Points on a hilly landscape, in no order, each with its height.
From any point a ball rolls to the lowest of the 2 points nearest to it. It stops when none of these is lower. Distance is the straight distance between rows; heights are no part of it.
K63 h=676: [ 84 158 193 137 115  82 140 118 130 146 128 101 153 142 150 128 125 109
 136 113 179 130 116 151 127 104 119 139  83 124 162 125 100 108 164 116
 166  96  96 111 147]
K905 h=820: [144 162 129 151 153 136  92 171 144 151 101 125 112 188 135 164 181  97
  97 108 207 115 124 152 134 161 224  74 115  84 131 164 119  80 136 120
 129  90 107 147 139]
K753 h=675: [129 117 116 152 107 169  87  88 173  92 170 147 124  93 133 116 133 120
 140 114  54 144 121  77 133 103  74 182 144 146 133 101 146 136 100 145
 130 192 150 148 105]
K262 h=469: [109  83 166 158 103 101 119 115 166 153 173 148 141  78 136 117 140 120
 130 123 193 208 164 129 134 114 108 105 112 130 152 139 120 100 124 104
 165 130  93 170 119]
K636 h=597: [ 86 175 157 129 184 153 146 188  97 106  90 157 151 105 136 133 133 144
 128 105 157 149 105 176 159  98 120 110 158  93  55 123 128 124  92 102
 111 138 138 141 149]
K686 h=843: [160 153 133 208 135 139  89 134 138 132 135 107 134 103  86  98  95 168
  99  84  96 116 117 104 148 116 186  89 156 119 112 126 153 126  78 157
 109 136 179 118 110]
K560 h=638: [117 132 175 138 129 112 122 144 137 136 129 115 123  87 177  94 112 160
 117 123  97 169 171 175 175  97  84 160 163 123 111 115 124 164 114 117
 162 152 143 105 128]
K648 h=553: [149 134 135 198 133 114 130 176 122 176 140 128 115 131 183 121 134  97
 111 110 159 152 181 134 185 125 119 102 156 112 130 107  86 121 127 107
 182 104 117 110 129]
K177 h=340: [135  89 142 101 123 145 104  89 179  87 138 143 127  84 142 141 145 158
 157  56 120 185 114 127 139  53 140 142 117  67 136 139 150 156  91 128
 128 152 146 152 111]
K465 h=756: [135 118 114 120 146 147 123 195 143 155 188 170  78 154 118 115 175  76
 134 180 112 118 133  95  91 195 101  90 152 167 135 108 163  98 137 131
 108 144 100 153 135]
K446 h=646: [107  98 122  57 113 110 170  92 106 101 136 161 123 122  95 157  99  91
 186 132 114 130  80 102 100 121  85 114  88 125 136 115 111 124 101 146
 112 131  97 120 104]
K425 h=306: [116 107  47 128 133 190 122 118 144 129 163 164 115 131 127 171 182  98
 135 156 117 101 122  71 145 126  78 127 106 150 100 103 136 116 108 123
 131 131 142 131  93]
K562 h=547: [ 86 124 169 174 161 133 135 139 137 129 121 151 160 121 144 195 127  78
 137  64 179 208 116 148 163  77 163  87 154  98 100 112 114  97 140 106
 159 112  91 158 162]
K419 h=562: [ 61 155 118 104 161 152 143 103  88  91  86 145 140 138 103 144 115 139
 100 154 122  85 117 146 133 139 137 165 132 142 102 104 137 124 136 131
 109 150  99 136 159]
K735 h=545: [143  80  75  95 121 171 109 116 198 103 113 149 131 123 162 178 110  92
 149 129 117 178 166  95 155 129  83 144 115 119  95 150  58 123  69 126
 142 164 116 107  75]
K423 h=390: [159 139 102  53 162 107 156 135  98 119  93 126 116 149 108 121 147 187
 121 149 144  95 102 131 113 132 121 125  71 125 168 149 158 134  95 150
 109  84 196 132 102]
K495 h=699: [166 114 154 107 105 140 108 144 209 101 130 113 133 150 152 166 104  99
 151 103 151 193 134 147 111 132 146 130  99  58 137 146  76  91 129 121
 124 145 112 118 107]
K463 h=834: [100 119 118 128 143  81 188 147  86 145 174 122 107 160 157 126 175  90
 155 155 130 109 106 116 130 119  75 149 151 128 149  49 112 160 210 131
 125  99 145  63 156]
K310 h=282: [136  99 181 161  97 127 133  86 160 100 110 114 167  42 134 121  96 167
 162  56 104 191 146 160 165  48 126 113 152  88 109 151 156 150  74 111
 130 148 175 145 109]
K539 h=418: [129  77 149  99 100  75 139  88 162 131 159 130 132  88 133 121 137 143
 134 113 178 163 132 120 124  85 102 133  61 130 205 156 151 114  95 115
 170 102 140 154 102]
K155 h=623: [ 98  88 142  85 116 107 148 101 103 114 111 149  99 138  98 121 143 116
 176 111 160 145 134 132 132 105  97 113  66 105 121 132  83 136 102 110
 153 136  63  85  92]
K733 h=368: [168  99 136  99 107 162  95  81 163 151 122 142 128  89 120 131  89 150
 120 177  58 137 146 117  99 169 126 150 172 163 126 160 165 123 127 133
 106 182 125 188 136]
K630 h=852: [148 189 168 143 154 144 152 140 144  94 104 117 141 149  89  59  85 171
 115 175  99  97  99 142 106 153 116 100 127 191  94 148 148  78  90 126
 119 176 157 153 103]
K420 h=198: [150 132 139 181  80 107 122 144  87 197 156 129 146 154 128 162 152  82
 130 120 145 120 147 119 109 158 177  85 164 137 153 124 172  96 204 114
 131  80 105 147 176]
K551 h=250: [136 131 155 115 118  94 146 142  87 195 162 154 142 154 153 181 169  81
 146 108 140 140  86 148 109 142 153 118 156 135 148  82 182 138 185 124
 126  69 107 143 179]
K151 h=895: [157 126  92 143 155 143 114 106 151 128 118 141 102 153 121 142 123 135
 110 119 173 126 112 109 115 116 175  93  42 157 151 160  87 102  95 144
 167  99 117 125  77]
K557 h=586: [120 125 160 162  93 104 125 114 104 167 114 140 170  99 103 139  99 161
 115 100 154 139 156 181 135 109 138 114 131 169 113 152 176 134 137  94
 169  97 101 151 126]
K861 h=448: [158 127 117 118 100 135 131 128 103 149  96 103 129 170 115 172  97  98
 162 132 154 140 134 150 108 176 158  95  99 101 117 144  68 117 157 134
 116  86 101 103 137]
K332 h=260: [171 175 107 190  95 152  83 106 143 141 113 118 143 203 132 127 111 112
 116 135 118  55 139 154 102 129 168 138 100 158 145 125 128  99 196 131
 160 119 137 109 118]
K830 h=772: [153 151 139 102 168 121 132 190 110 170 167 183  72 180 133 133 166  65
 119 131 122 126  68 155  86 176 120  99 124 164 143 103 159 113 136 157
 133 107  99 138 135]
K980 h=516: [127 153 117 162 105 189  87 125 168 124  98 147 154 190 121 184 111  76
 128 135 164 126 134 163 115 153 186 121 129 128  88 149 119  74 165 105
 137 132  84 151 159]
K541 h=709: [129 161  95 152 146 152 143  99 122  77 112 103 139 111 145 113  91 130
  95 161  68  92 119  78 174 141  98 179 142 157 136 121  88 135 101 166
 142 153 168 114 138]
K951 h=917: [114 125 105 214 129 103 154 125 127 140 183 109 144  87 124 142 133 101
 117 102 170 164 101  42 157 113 131 117 122 123 186  95  87  90 133 140
 149  84 143 143 146]
K618 h=121: [142 164 158 174  95  92 110 128 120 216 134  93 128 211 119 135 171  84
 138 119 170  95  96 116  96 138 162  79 106 138 165 115 125 103 189 139
 145  80 104 118 136]
K589 h=669: [130 101 132 114  90 136 152  88 123 129 109 155 163 129 115 168  54 114
 171 123 114 165 101 127 109 126  86  91 115 182 103 138 118 127 111 128
 150 110 108 130 102]
K518 h=590: [107 118 122 104 142 139 122 134 125 160 129 168 124 151 142 182 170 109
 138 109 176 129 112 148 144 107 117 102  82 135 123 117 142 122 123 101
 140  97 101 150 120]
K851 h=123: [151 132 108 102 183 120 156 141  89 133 148 127  98 117 104 103 138 138
 128 136  53  96 104 105  96 156 118 118 175 203 147  95 178 171 121 172
  99 130 173 139 140]
K807 h=528: [ 89 129  98 100 153 141 154 118 129  80 169 129 126 149 154 133 147  90
 123 151  66  63  94  90 118 123  68 192 160 173 121  81 143 139 152 161
  98 170 125  97 156]
K264 h=576: [104 151 173 135 141 138 153 157 119 112  97 142 183 122 124 154  88 118
 149  65 156 178  82 191 136  86 150  93 168  99  59 120 151 122 135 103
 124 109 119 148 146]
K896 h=821: [123 120  88  94 150  93 154 122  89 133 148 116 108 166 152 149 155 107
 142 113 140  77  95  96 142 128 109 174  82 122 165  99 102 154 159 148
 136  92 142  73 137]
K873 h=566: [ 74 143 105 143 175 190 119 127 142 111 113 181 149 136 104 174 142  99
 123  95 157 126  90 127 159 100 154 126 107 153  83 110 134  85 115 100
 158 132  98 158 120]
K144 h=303: [131 106 169  74  93 116 140  95 164 150 108  96 176 155 125 171 102 129
 143 112 187 150 120 160  51  83 109 131  75 126 182 189 140  98 129 121
 145  56 142 142 136]
K835 h=694: [130 124 105 116 128 161 134 104 162  71 124 122  99 110 141  91 121 128
 115 167  57 121 123  69 140 144  59 178 135 156 129 127  89 130  83 159
 125 196 121 101 116]
K903 h=929: [119  94  98 174 147 104 158  98 135 119 139 101 151  67 141 163 102 145
  97  88 198 174 107  78 160 107 178 132 117 125 187 162  82 102 105 136
 148  63 146 137 145]
K642 h=903: [128 143 114 222 154 124 136 192 107 142 189 130 118  96 130 103 151  99
 105 134 152 136 127  36 150 139 132  99 143 143 171 121 123  83 113 152
 130 101 154 139 135]
K605 h=622: [138 123 144 158  91 124 127 105 172 135 147 135 148 120 180 122 103 110
 158 116 107 174 143 160 168 103  52 142 136 145  99 103 107 151 126 100
 178 145 157 109  97]
K688 h=193: [101 144  61 195 143 176 109 164  61 157 123 151 103 123 120 115 187 141
  85 121  97  68 170 114 161 115 140 108 180 132 100  93 172 186 158 123
 114 117 128 109 149]
K799 h=247: [109 125 114 133 156 119  97 153  84 176 125 143 113 122 115  83 214 182
 111 104 129  80 168 154 137 110 164 101 156 139  92 121 194 178 132 127
 101 132 108 133 134]
K652 h=579: [149 125 144  96 135 139  99 136 116 143 109 158 117 133 167 133 108  96
 138  56  99 151  96 186 138 113 150 130 144 107 104 104 126 170 130 143
 142 137  96 135 115]
K977 h=253: [146  93  53 156 165 178 103 158 123 151 130 171 107 123 122 154 180 135
 124 105 137 141 142  66 151 148 126  88 122 103  97 125  90 155  89 124
 126 112 140 129 108]
K970 h=603: [121 125  91  83 126 194  99 123 144 138 142 185 122 145 165 186 133  53
 155  86  71 136  80 164 139 114 116 135 148 141  60 100 141 145 116 125
 113 143  85 119 110]
K727 h=419: [131  72  64 106  81  97 142  87 135 113 173 120 167  84 160 189 119 109
 129 160 139 132 122  37 125 155 101 201 142 154 183 147 109 100 155 151
 112  96 124 150 170]
K857 h=342: [105 130 156  87 112  87 131 178  91 176 136 120 127 146 144 114 187 135
 119 164 163 103 157 188  90 149 128 130 145 111 136 130 163 162 183 110
 103  96 102 120 172]
K277 h=823: [141 124 126 200 136 159 127 138 128 120 107  90 149  68  89 115 133 184
 138  80 116 164 129  87 166  98 130  94 165  82  85 140 133 161  51 122
  92 119 210 117 115]
K985 h=351: [145 116 140  32 110 127 146  98 124 124  82 128 145 131 115 180 112 168
 128 143 158 122 100 136  84 113 132 130  92 118 159 184 171 130 120 130
 109  72 161 163 135]
K227 h=861: [107 124  89 175 177 135 135 193  73 103 126 111  61 106 105  65 141 120
 105 144  89 102 148  81 146 158 130 122 156 115 107 103  83 170 125 166
 100 141 136  84 131]
K590 h=621: [130 124  71 105 121 189 103 112 106 128 127 161 124 152 130 174 143 105
 155 110  70  92  93 140 137 125 143 154 156  96  69  71 138 161 168 127
  88 145 103 114 138]
K516 h=587: [147 145 131 195 107 133 118 135 175 159 148 132 131 150 197 137 105  61
 111 118 136 160 149 120 169 117  92 135 123 159 147 104  77 102 144 117
 200 123 130 117 104]
K850 h=283: [182  65 121  72 100  74 130 119  87 148 141 110 109  83 110 129 107 153
 150 127  92 136 146 106 116 150 154 134 152 120 179 141 135 181 151 155
 109  96 155 128 133]
K301 h=698: [106 147 173 150  77  79 151  97 137  99 145  68 172 136 154 137 100 141
 124 139 162 105 122 133 130 112 138 184 112 109 194 132 118 108 178 133
 141  99 154 113 172]
K911 h=656: [ 75  93 104  90 101 159 133  56 149  86  92 149 172  91 111 199 125 164
 142 131 142 154 140 126 153  77 115 166 117  81 108 150 167 122 128  75
 106 131 119 177 144]
K711 h=197: [148 174 146 183  95 132  91 153 139 162 141 100 102 221 143  96 141  87
 110 182 150  69 141 127  86 164 149 102 117 143 183 137 124  75 195 131
 144 114 112 130 131]
K58 h=671: [169 114 125 172 123 141 116 159 191 101 156 101 139 102 139 159 108 107
 130  88 162 187 154 108 146 155 188 111 134  44 135 141  73  85 134 148
 107 125 123 141 134]
K684 h=479: [141 119 142  54  87 130 115  57 137  99  87 122 135 157 138 137  88 119
 167 139  69 103 132 152 104 103  95 154  78 151 129 166 105 148  97 126
 138 156  89  82  83]
K23 h=804: [144 175 114 143 170 141  91 171 128 142 115 134  73 207 135 123 184  90
 101 138 160  76  96 156  97 183 179  84  85  87 134 138 123  87 143 162
 103 123 101 134 128]
K935 h=723: [127 102 140 110  97 155 103 161 197 128 173 155 125 145 175 141 147  62
 156 125 130 171 140 141 126 147  73 130 118  82  97 109 114  93 120 100
 134 160 105 139 114]
K959 h=618: [ 95 141 158 155 134 123 133 124 101 142 100 101 122  56 115  88 125 199
  96 161  90 136 172 134 182 107  93 153 174 120  99 151 148 154  94 116
 108 157 176 113 141]
K454 h=726: [119 149  79 182 108 140 136 105 116  88 136 103 132 128 109 102  85 143
 105 174 118  87 154  81 154 145 142 138 139 139 142 123  81 103 149 130
 128 146 137 127 135]
K525 h=478: [141 112 115 122 100 133  77  79 167 138 176 143 112 150 128 142  97  78
 137 130  99  95  97 104  83 150 125 142  95 183 166 118 149  89 141 147
 138 158  98 137 106]
K81 h=691: [149 127 110 165 106 153 168  90 129 125  91 131 170 104  83 147  33 150
 130 139 104 139 130 103 136 137 124 103 134 185  93 159 109 110  99 117
 159 116 140 142 122]
K785 h=582: [ 73 134 148 112 162 149 117  95 100  90 106 135 101  98  93  81 111 175
  91 150 106 108 138 136 143 122 150 150 117 136 114 148 133 144  89 127
 128 187  93 143 114]
K755 h=719: [150 156 139 149 113 123 116 142 153  95 136  90 164 111 175 144 107 142
 105 138 130 125 153 144 164 138 150 174 150  74 140 114 141 120 158 125
 117 126 174 139 171]
K337 h=637: [137 124 132 130 106 140  63 149 161 191 119 164 103 176 126  95 197 127
 103 141 173 119 165 182 110 133 144  97 105 144 101 157 172 111 150  71
 163 134  82 159  95]
K813 h=384: [146  92  57 133  99 133 151  84 129 111 124 129 171  65 123 166 118 160
 129 184  92 141 125  38 143 159  69 188 167 163 147 151 111 133 122 129
 115 125 166 145 155]
K761 h=733: [ 69 133 178 116 172  85 144 160 102  86 172 110  85 109 156  57 145 109
 120 126  97 123 130 151 117 126 142 156 178 122 160  59 130 172 175 160
 110 184  92  96 170]
K741 h=532: [102 142 151 115 133  87 155 153  58 167  67 124 140 123 116 129 119 165
 136  80 172 109 126 191 141 116 178  73 126 110  71 163 137 154 100 128
 105  82  93 110 132]
K316 h=442: [188 158 124  76 121 148 101  86 149 126  81 139 114 176 123 113 118 163
 140 131 110  97 102 172  88 112 132 140  73 145 113 164 134 148 102 127
 145 135 144 112  68]
K178 h=544: [ 91 168 101 116 136 190 107 119 108 110  94 165 143 180 105 165 126 100
 122 144 130  87  80 165 114 132 151 134 122 158  86 132 165  91 142 122
 122 139  79 172 143]
K843 h=642: [130  98 124 186 117 111 123 131 154  76 153  82 133  58 108 109 100 160
 120 125 149 184 177  78 164 136 176 138 138  41 142 164  60  91 113 138
 110 145 139 117 128]
K751 h=339: [120 111 136  74 138 145 103 104 139 120 102 145 120  89 139 121 190 190
 133  96 101 142 133 151 168  70 115 173 133  88 104 118 188 178  89  99
  97 162 152 144 130]
K685 h=839: [118 165 142 126 144 146 144 136 118 123 125 159 101 143  78  80 114 135
 132 157 104  97  91 140  87 169 119 102 132 212 100 126 152 114 102 121
 136 171  97 156  88]
K802 h=632: [ 84  97 157 186 126  99 114 132  72 149 171 127 127  52  97 104 121 127
 110 106 115 141 142  96 140 144 184 116 171 146 163 111 131 140 134 145
 133 127 111 141 155]
K543 h=498: [123  94 115 100 138 103 172 146  62 143 102 131 124 102  85 145 131 156
 152 110 149 150 133 120 151 120 151  98 125  71 105 116 114 172 124 121
 104  90 122 108 143]
K159 h=347: [103  93  34 166 104 161 123 104 145 123 160 140 147  89 125 151 173 124
  96 183 128 108 150  38 148 136  55 174 143 182 158 128 125 102 116 117
 131 144 153 153 120]
K72 h=824: [ 85 148 167 126 108 135 151 104 145  94 128 142 159 144  88  97  99 108
 148 166 149 120 110 133  84 157  82 130 105 191 125 120 114  80 129 109
 139 167  93 140 122]
K996 h=363: [168 134 163 115  98  74 119 105 157 160 117 102 161 136 150 119 102 174
 105 139 171 120 151 145  96 104 116 136  78 167 187 167 161 130 124 108
 173  74 171 139 115]
K825 h=811: [ 88 149 186  87 115 120 156 128 160 105 104 145 155 128 132 113  99 130
 142 180 125 152 128 176  96 126  50 149 119 147  99 159 128 109 110  87
 148 159 106 141 123]
K335 h=362: [154 160 152 121 126 158 117  95 158 143 100 107 170 199 119 166  88  95
 153  67 130 125  65 165  80  99 144 103  78 157 122 141 128 105 129 128
 158  78 146 133 118]
K221 h=430: [110 144 149  82 136  85 175 161  99 105 119 118 120 132 120  83 181 176
 134 152 157 118 136 155 133 108  96 134 105  94 124 124 138 146 106 115
 100 124 168 115 108]
K276 h=697: [108 169 196 126 142  64 136 158  94 162 132  91  99 173 160 109 128  86
 122 114 141 107 110 177 117 142 151 139 121 101 151 110  88 139 178 157
 136 110  87  86 172]
K756 h=271: [138 104 142  43 114  50 161 103  51 132 104  94 116 104 115 125  96 158
 148 152 107  93 136 142  95 138 143 140 139 140 194 159 148 180 170 152
  98 100 153 107 159]
K273 h=68: [118 130 151  90 141  86 164 112 114 138 176 127 120 116 116 109 132 139
 135 136  99 108 117 117  88 121 106 131 135 221 184  93 185 155 126 146
 127 137 162 144 126]
K103 h=192: [112 129  52 186 149 181 120 143  80 162 104 161 126 151 121 168 155  98
 102 117 137  94 154 101 166 138 159  96 141 123 106 107 128 148 147 131
 130  94 118 130 133]
K96 h=487: [158 135  82 124 119 202  82 116 174 136  71 127 148 208 137 206  90  80
 131 131 152 122 147 144 109 156 191 110 105 114 102 175  73 104 153 116
 112 107 118 116 122]
K874 h=450: [131  95 108 108  96 109 107  95 174 135 190 132 114 115 164 172 118  68
 125 138 130 132 108  65 115 163 115 175 110 154 185 127 121  82 131 168
 122 131  92 149 134]
K3 h=550: [191 131 126 135 128 134  82 147 132 145 126 130  94 163 164 117 131 111
 128  41 114 133  98 149 149 140 191 103 106  89 125 101 102 139 121 172
 132 136 105 127 104]
K313 h=557: [ 98 164 145 145 127 110 152 147  69 172  96 124 146 153  90 120 117 139
 125 127 160  94 145 172 125 127 150  73 128 155  79 126 140 133 146 102
 139 105 102 107 141]
K738 h=221: [121 135 160  93  96  89 172  78  91 106  98 100 164 108  98 122  69 186
 142 181  87  88 140 127 107 140 108 150 158 180 149 140 135 151 144 119
 120 140 149 114 151]
K915 h=611: [ 99 120 161 175 135 109 119 133  70 191 135 151 133  67  95 120 105 159
  94 126 111 140 153 137 140 144 159  85 178 189 126 138 170 145  94 126
 153 111 105 155 147]
K487 h=874: [129 150 119 155 178 156 131 181 104  84 140  98 114 101 125  87 155 136
 115 128  91 133 112  83 166 125 113 162 163  59 108  86 117 155 115 156
  81 164 188  95 144]
K573 h=878: [131 126 106 129 150 148 142 101 151  75 136 133 121 128  53  94 110 153
 130 123 161 121 108  77  95 135 151  89  64 123 133 131 110  85  92 138
 127 145 115 130  94]
K245 h=806: [139 165  91 141 131 100 141 126 123 115 146  88 116 190 117 108 171 135
 122 123 165  48 115  92 139 119 134 143  63 102 172  88  98 117 180 133
 123 116 161  84 121]
K251 h=513: [176 142 150 158 138 121  86 180 156 177 156 133  89 150 177  94 160 109
  99  87 142 137 136 148 149 149 157 114 125 122 130 125 133 117 124 150
 155 130 118 128 109]
K105 h=649: [ 97 112 169 125 136  72 146 114 133 120 100 127 136 129 129 106 131 135
 147  76 192 162 132 167 151  67 141 112  70  86 134 141  94 125 101 109
 168 118  87 110 109]
K668 h=476: [159 177 148 184 127 151  74 172 161 157 134 141 121 148 158  92 139 126
  81 133 106 115 167 155 143 147 146 116 169 134  86 123 169 112 134 112
 146 158 138 147 113]
K434 h=640: [124 110  98  82  98 160 127  93 118 108  99 137 172 107 127 192 117 144
 165 120 116 139 124 150 138 114 128 139 156  76  78 113 141 158 148  84
  93 126 128 139 153]
K927 h=764: [109 111 112  78 166 126 105 140 109  48 162 112  61 148 115  70 166 120
 130 153 113 106 142 101 116 141 109 175  99  94 149 106 106 131 134 163
  97 209 113  98 114]
K208 h=467: [ 90  92 112  97 170  76 183 158  54 142 130 136  97  96 118 100 181 143
 141 129 139 140 127 113 158  96  89 137 122  89 126  97 106 199 119 140
 122 106 144  86 138]
K952 h=296: [138  92 119  58 150 123 115 132  80 154  96 155  99 111 126 106 182 177
 124  85  83 110 124 164 123  96 145 131 158 111 117 119 180 209 126 137
  95 130 112 137 120]
K117 h=789: [151 172 147 107 160 137  92 153  93 178 112 125  94 207 135 134 144  84
 116 126 140  91  68 178  53 172 165 100  93 140 142 155 131 120 158 161
 114 103 101 124 119]
K334 h=747: [ 82  97 138 113 169 118 118 153 126  59 170 110  71  85 146  76 147 107
 104 162  65 131 150  92 116 162 108 193 174 127 162  86 112 159 148 172
 105 190  93 120 163]
K398 h=803: [151 113  94 157 151 154 143 132 172 116 118 131 167  88 128 145 126 151
 142 120 116 205 145  99 183 102  84 129 146  99 101 152 101 138  61 112
 135 131 208 138  94]
K767 h=333: [201  89  97  93  98 139 102 114 133 128 135 124 107 109 135 137 103 142
 133 147  44 133 145 111 113 179 122 155 177 138 134 129 144 157 138 155
  97 144 145 139 143]
K271 h=441: [150 166 150 166 113 159  73 105 203 117 116 129 153 127 144 102 109 146
  89 129  96 117 138 158 148 114 138 162 145 157 111 135 186  92 127  95
 159 176 142 180 115]
K319 h=613: [127 138 144  84 120 135 105 157 146 168 112 168 130 157 122 118 175 131
 144 133 171 133 122 186 112 128 100 109 103 151  84 155 166 137 115  78
 146 113 125 159  88]
K634 h=301: [133 121 181  91 117  60 141 161 103 198 147 136 129 157 140 106 211 124
 159 114 161 122 100 162  96 116 117  98 136 120 133  88 169 167 161 118
 116 104 111 129 159]
K932 h=512: [ 84  93 141 190 136 130 100 137 138 156 162 153 136  96 132 144 178 108
 123  92 186 180 154 113 179  81 155 109 136  84 130 117 121 108 137 105
 148 141  76 169 154]
K971 h=210: [131 118 204 150 136  97 162 109 156 117 135 117 162  55 119  96  74 167
 113  72 149 169 109 160 123  82 133  90 134 136 142 163 168 107  71 138
 142 119 160 148 116]
K150 h=785: [159 113 121 106 128  89 130 141 124  83 146 100  93 171 100  81 153 144
 151 124 142 111 125 101 136 144 156 140  68  64 167 121  80 124 147 159
 110 159 127  92 112]
K212 h=585: [126 107 114 152 125 107 152 171 116 152 129 127 135  93 161 137 114 125
 121 154 173 182 185 115 172 150 118  95 146 104 112 143  48 131 100 111
 156 108 132 112 124]
K350 h=131: [140 140 177 114 162  76 154 149 114 142 158 125 134 102 115  88 127 173
 113 109 128 131 100 140 121 112 108 105 121 184 157 125 186 145  81 154
 155 113 170 153 116]
K135 h=616: [116 127 139 172 126 116 160 176 126  83 136  97 130  72 130  96  85 150
 110 175 141 175 177  82 167 171 117 140 156  86 118 161  72 101  79 131
 114 151 140 109 121]
K709 h=506: [119 115  75 106 126 124 113  62 122  93 155 124 103 167 113 128 114 100
 140 143  77  59 104  78  95 155 119 151 128 195 171  84 150 135 163 178
  96 165 117 109 131]
K411 h=748: [ 89 152 169 104 172 105 165 146  95  84 149 113  75 135 122  35 125 132
 149 136  67 111 124 142  94 138 131 121 161 176 121  86 118 161 138 151
 112 194 105  86 107]
K418 h=404: [166 112 130 130  93 171  88  61 202 120 117 129 133 107  76 109 100 182
 122 139  84 137 132 126 104 112 140 145 137 134 103 151 178 105 110  86
 122 184 152 175 109]
K877 h=414: [134 105 110  70 113 113 152 170 120 157 112 128 127 158 152 190 122  75
 157 185 160 148 133 129  94 185 103 121 126  88 121 143  85 128 159 122
 107  83  93 117 160]
K372 h=655: [ 95  86 128 146 129 133 103 111 120 106 180 131 122  64  96 100 152 132
 137 122  97 160 140  73 108 126  99 142 154 143 162  99 141 149 108 132
 111 163 138 161 140]
K138 h=888: [133 158  96 203 145 146 126 195 108 119 187 121 118 124 132  98 188 116
 104 126 127 102 127  50 162 132 116 126 168 100 151  75 141 119 140 160
 101 118 201 116 140]
K878 h=403: [174 137 153  90 106 167  93  97 187 128  84 128 140 177 118 133  88 120
 143  84 132 134  82 186  51 102 150 111  82 162  99 177 139 112 114 114
 140 112 119 142  62]
K69 h=739: [175 162 142 140 103 126 105 143 186 116 135  93 148 154 162 117 148 156
 132 104 159 137 157 163 152  97 124 140 119  58 116 117 137 124 150  96
 130 129 190 108 119]
K834 h=742: [123 133 107 145  96 163 107 159 162 153 175 159 106 143 148 144 174  50
 131 163 140 135 148 113 108 165  96 120 145 126 139 106 140  91 168 113
 144 140  95 151 150]
K102 h=427: [139 154 123  98 147 100 124 126  93 148  89 105 123 146 162 140 138 175
  74 124 153  85 130 165 144 130 161 149  94 116 150 154 153 164 129 142
 134  82 152 114 142]
K811 h=380: [110 101 142 103 109  99 175 157  80 159 129 125 135  97 138 150 120 134
 137 200 146 143 158 145 106 170 109 150 174  95 126 125 107 146 188 105
  92 100  90 108 190]
K66 h=511: [183  72 109  73  78 151 106  78 163 103 111 124 120 132 143 147  76 116
 165 120  68 163 151 134 126 118 117 144 114 107 110 162  90 146 101 121
 128 164 105 117  93]
K969 h=716: [100 141 178 113 185  74 151 179  74 138 141 121 108 105 176 102 111 114
  98 128 108 107 118 196 126 142 157 150 166 127 117 104 147 172 157 168
 101 114 105 101 176]
K7 h=174: [119 140 122  94 161 110 209 116  79  95 112 102 124  97  77 108  92 165
 148 173  65 110  98  87 107 147 103 132 179 181 128 117 131 161 109 161
  88 128 177 109 163]
K10 h=913: [152 114  96 149 147 107 123 124 152 166 121 112 127 126 128 174 112 142
  94 106 201 139 139 111 136 147 200 107  94 130 182 177 112  95 102 140
 158  51 120 143 121]
K270 h=714: [139 147  61 200 120 182 112  94 147 110  84 132 160 139  92 147  76 161
  90 169 131  95 153 103 146 143 173 122 141 152 102 144 122  90 145  98
 150 134 136 140 121]
K764 h=762: [167 140 146 111  92 126 126 125 182 128  73  85 176 162 146 145 114 163
 140 113 171 158 168 197 132  95 127 116 101  90 110 186 137 132 127  79
 140  96 177 125 102]
K61 h=601: [ 79 162 150 142 143 170 143 101 127 111  71 118 120  81  96 102  98 183
 110 166 108 143 170 134 157 117 125 148 162 118  68 160 112 105  73  90
 117 185 137 144 136]
K99 h=798: [129 141 154  63 118 147 170 136 148  91  74 131 154 105 162 133  92 152
 156 164 115 191 133 176 139 120  63 144 138  90  93 167 108 137  82  99
 128 146 125 134 124]
K568 h=847: [ 97 120 106 139 151 103 167 189  97 118 158 129  77 135 126  79 163 106
 138 175 119 102 163  98 124 152  79 116 170 146 134  84 107 154 173 137
 107 137 127  81 132]
K312 h=546: [ 75 107 131  57 151 108 174 115 124  77 169 123  98 131 154 110 172 105
 166 173  77 106 136 131 103 106  61 182 169 148 122  79 158 170 163 143
  86 172 119  75 150]
K356 h=860: [163 144 107 186 145 125 112 120 142  92 134  99 126 129  65  90 102 186
  96 116 130  86 116 100 115 131 221  91 108 105 138 149 133  87 106 154
 117 145 164 124 101]
K430 h=783: [152 121 107  85 112 140 142 120 162 120  81 121 147 122 132 146 126 184
 136 161 125 166 171 144 159 111  97 144 113 110  91 174 107 145 100  77
 132 125 175 118 103]
K519 h=313: [142 210 144 161 126 149 119 104 116 116  92 102 164 197 110 119  75 104
 129 119 112  67  73 161  87 135 152 116  87 171 133 130 113 109 153 152
 147 126 151 108 117]

Where does a ball stop that starts at each point below?
K487: K761
K23: K648
K251: K273
K735: K618
K861: K618
K835: K144
K312: K103

Call two points neighbours if one is among the 2 nearest of the other. Go from one point of each pair to the other, from neighbour to neighbour, staying as low as possible. Name the highest point that can't be avoided.
K103 and K273: K177
K155 and K144: K454
K648 and K178: K560
